The views of a scene show one set of named points, each view turned or mirrored, and shifted as a whole, with a little noise and some points left out.
In the rows, 128 means zero.

Scene 1
View 1
fil: [ 98  84 156 124 134  90 138 125 148 105 151 124 131 105 148 147 129 113
 122 140 108 130 161]
gat: [ 74 119 221 177 149  68 155 102 119  83 160 113 141 111 162 161 109 136
 109 167 131 127 169]
dapo: [ 73 154 179  99  80  82 157  98 131 128 152 166 118 153 159 133 181 184
 151 111 109 104 124]
bov: [ 68 116 143  93 129 113 184 133 158 134 160 124 136 148 163 134 130 150
 144 144 107 113 174]
Mimop: [ 92 134 209 174 151  92 146  77 101 108 174 184 102 118 177 144 180 164
 173 157  84 161 148]
repe: [ 91 119 197 156 137  75 129 103 118 100 171 159 132 120 170 142 146 157
 136 148 102 118 145]
vomub: [ 80 116 157 126 145 110 159 122 140 132 180 156 140 147 182 132 147 168
 158 147  95 113 164]
popit: [ 86 113 158  82 114 104 157 121 124 102 155 136 127 122 146 140 144 132
 141 125  96 117 149]
Keta: [ 87 112 192 143 140  89 145 105 121 102 165 151 120 112 161 143 144 143
 145 152  92 136 153]
Sebi: [103 106 158 144 136  95 135 102 138 121 160 157 125 125 169 148 172 139
 149 131 109 141 153]
lave: [ 89 126 204 163 126  68 139  89 124 101 151 147 117 116 158 154 155 144
 129 141 118 137 145]
sim: [ 98 131 167 118 132  80 124 107 143 141 164 190 102 132 163 122 162 172
 160 134  82 107 131]
gobim: [100 109 192 122 121  97 139  93  83  65 160 148 121  93 148 157 163 118
 146 129  91 152 143]
vibis: [ 73 103 133 114 149 113 164 149 172 150 182 138 160 162 186 123 122 170
 144 154 102  88 176]
Dag: [ 98  59 103 110 128 120 139 151 197 166 172 160 132 138 169 111 160 151
 161 142  68 123 158]
Gamur: [ 89  71 125 112 126 105 147 147 191 153 161 143 128 130 156 119 137 143
 143 147  81 118 162]
zes: [ 80 100 143 126 139 103 159 133 171 144 165 136 140 144 172 132 136 154
 140 149 107 113 170]
soris: [ 67  90 163 131  78  78 145 137 176 132 164 131 160 145 162 126 143 173
 115 135 109  91 138]
semif: [ 75 122 146  95 119  95 152 137 158 140 172 148 149 159 173 123 138 177
 139 132 104  77 149]
Nas: [ 50 155 169 106 120 119 210 108 135 138 169 141 133 171 180 135 158 187
 168 143 110 122 171]
taniz: [ 84 101 181 149 111  86 154 103 130  90 151 115 145 117 157 162 152 124
 118 134 131 142 158]
pas: [ 64 167 177  73 118 107 189 104 115 122 158 154 111 151 158 133 151 173
 165 130  98 110 152]
View 2
dapo: [128  48 104 143 126 100  99 155 151 114 149 137 159 136 145 129 164 147
  79 104 104  92 126]
bov: [123 139 137 129 107 117  97 147 116 110 153  84 180 138 105 154 179 113
  83  93 110 104 138]
Sebi: [118 114 149 169  97 117 108 123 155 133 130 120 152 128 114 122 149 150
 115  85  98 123 101]
Gamur: [ 83 161 152 143 101 122 125 163 136 105 161  78 172 150 107 137 151 131
 105  64  82  92 126]
vomub: [123 117 148 136 105 121 124 121 134 104 153  96 168 117 120 135 162 134
 116  93 126 106 131]
fil: [112 153 152 176  96 105 124 150 144 150 125 104 167 132  97 130 168 101
  98  83  80 123 100]
Dag: [ 73 159 162 137 106 133 127 163 131  98 178  71 171 151 109 142 134 167
 126  53  85  82 123]
lave: [129  96 133 177  85 100 116 112 178 139 108 137 147 117 124 102 166 109
  90  97 101 130 104]
soris: [101 124 128 120 134  95 152 159 174 108 124  98 181 138 127 137 161 125
  70  95  72  95 143]
Nas: [143  84 126 112  99 121  78 116 124  98 152  96 181 124 123 147 182 139
  73 106 145  96 150]
vibis: [114 157 147 109 125 123 133 134 123  82 157  76 178 129 115 153 163 119
 112  93 113 107 157]
repe: [125  94 139 169  93 100 147 112 173 128 124 130 152 102 131 103 163 106
 110 103 113 117 113]
zes: [110 150 147 133 107 120 118 133 139 101 143  88 170 136 112 140 161 122
 101  85 101 112 137]
Keta: [123 106 147 175  76 107 126 117 154 139 133 117 159 109 115 110 168 108
 103  92 116 112 104]
gobim: [136  83 149 203  78  94 123 135 148 189 126 131 165 103 104 116 176 121
 102  99 109 113  70]
sim: [106  81 126 165 104 116 120 144 147  98 170 130 138 128 144 108 145 133
 126  83 108  98 116]
View 3
gat: [ 91 152 166  60  87 167 157 131 162 110  80 123 141 183 121 155 146 143
 153 165 154 149 152]
Keta: [117 163 111  71 116 141 138 156 159 112  86 138 120 169 102 133 143 140
 146 136 127 129 150]
gobim: [151 154  92  57 121 134 167 169 172 132  61 134 109 181 101 171 147 129
 158 146 108 120 164]
semif: [ 98 121 140 124 137 134  90 148 137 140 116 160 114 130 104 111  86 127
 157 117 104 132 121]
repe: [110 164 130  77 127 144 145 160 163 121  90 132 133 158  88 125 126 142
 150 150 132 130 158]
fil: [142 129 121 102  96 148 135 143 147 141 106 154 102 195 123 146 137 146
 128 142 128 137 140]
soris: [105 134 163 132  94 150 106 141 113 160 118 139 106 140  84 117 104 123
 147 137 111 114 136]
zes: [102 129 128 119 109 136  94 134 140 127 121 153 119 167 110 118 121 141
 127 109 117 149 126]
bov: [ 98 113 122 111 112 135  86 131 137 123 107 159 104 159 129 138 121 126
 147  99 101 144 111]
Dag: [141 138  89 148 109 116  75 155 123 146 138 172 102 172  93  81 119 147
  96  88  97 129 120]
pas: [ 88 133 102  75 158 131 100 150 155 102  86 149  93 118 113 152 118 108
 190 100  91 121 123]
Nas: [ 57 133 118  90 133 126  81 131 148 102  86 136 120 124 100 144 125 107
 169  79  84 141 123]
popit: [138 122 107  93 125 135 123 155 149 139  89 158  91 163 122 154 121 123
 163 127  99 122 130]
taniz: [118 135 136  92  93 151 148 132 151 145  87 122 114 184  96 176 145 129
 142 143 117 138 158]
Sebi: [122 151  99 101 133 132 131 150 164 131 109 133 115 172  78 143 139 142
 127 121 117 140 159]
vomub: [ 98 143 116 100 129 124 100 152 156 118  98 150 135 153 100 112 117 136
 138 106 106 145 132]
Mimop: [ 98 197  86  51 141 129 141 166 180  89  76 115 138 154  65 129 159 139
 142 120 123 128 172]
dapo: [ 95 148 115  99 160 139 114 154 145 131 108 128  85 104  67 150 111 107
 183 119  97 103 149]
lave: [107 165 127  74 123 155 153 146 163 118  99 118 114 162  82 157 147 137
 151 151 138 128 167]
View 4
Mimop: [166  91 131 148 173 131 129 157 150  94 134 186 153 159 175 100 101 146
 151 108 160  92 145]
Keta: [174 111 129 139 142 135 107 131 118 110 124 154 141 146 141 108 111 131
 131 122 143  90 152]
lave: [166 122 132 137 147 159 126 139 128 107 126 141 138 139 150  83 135 140
 137 109 133  96 163]
sim: [154 102 135 124 146 124 141 134 106 101 131 159 153 211 112  90  92 118
 154 138 134 106 154]
soris: [152 147  86 127 114 151 130 109  87 111  73 119 111 182 110 110 126 107
 155 157  94  98 149]
gobim: [184  85 132 142 144 139  82 138 101  95 127 133 136 138 153 102 114 124
 140  77 163  99 184]
taniz: [176 136 110 136 134 159 113 124 105 106 103 127 123 110 146 111 134 117
 131 103 125  94 181]
Gamur: [157 112 107  99 114 122 131 107  73 123 102 150 137 167  96 142  82  78
 127 164 103  71 155]
Sebi: [159 108 119 119 150 136 136 131 109 102 129 162 137 149 134 116 107 107
 146 114 127  96 183]
dapo: [163 142 121 150 143 139 150 141  97  81  81 125 151 214 124  72  93 115
 170 117 137 125 169]
Nas: [184 180 113 170 147 112 153 132 110  86  57 165 162 170 130 123  61 110
 146 139 141 111 149]
fil: [174 117 126 115 120 142 102 112  87 123 124 132 129 121 113 124 118 104
 115 125 120  83 178]
popit: [186 126 129 138 125 125  98 119  75 101 100 123 143 160 108 112  92 101
 132 114 144 105 181]
zes: [164 147 110 124 128 123 139 109  96 116 101 162 136 153 105 139  94  98
 130 159 110  89 157]
repe: [165 119 124 141 146 140 110 127 127 108 130 156 128 159 137 100 131 144
 145 126 137 104 152]
semif: [165 160 109 137 125 115 132 106  84 103  89 147 131 199  86 119  95 105
 153 163 116 120 158]
gat: [183 157 129 155 135 158  98 120 138 125 123 144 125  98 147 103 155 160
 111 128 130  91 144]
vibis: [166 167 100 133 126 103 133  95  94 116  94 175 128 167  86 155  85 100
 136 183 108 103 148]
pas: [191 158 141 168 141 111 131 135  97  85  78 142 173 189 117  95  63 117
 143 123 159 122 160]
bov: [182 164 117 139 121 115 131 110  83 109  80 147 150 151 100 136  74  92
 122 150 123  97 162]

Which points are out of place in each view (at most two, in the order of its rows)? Write - if all are in place.
view 1 | -
view 2 | repe
view 3 | -
view 4 | gobim
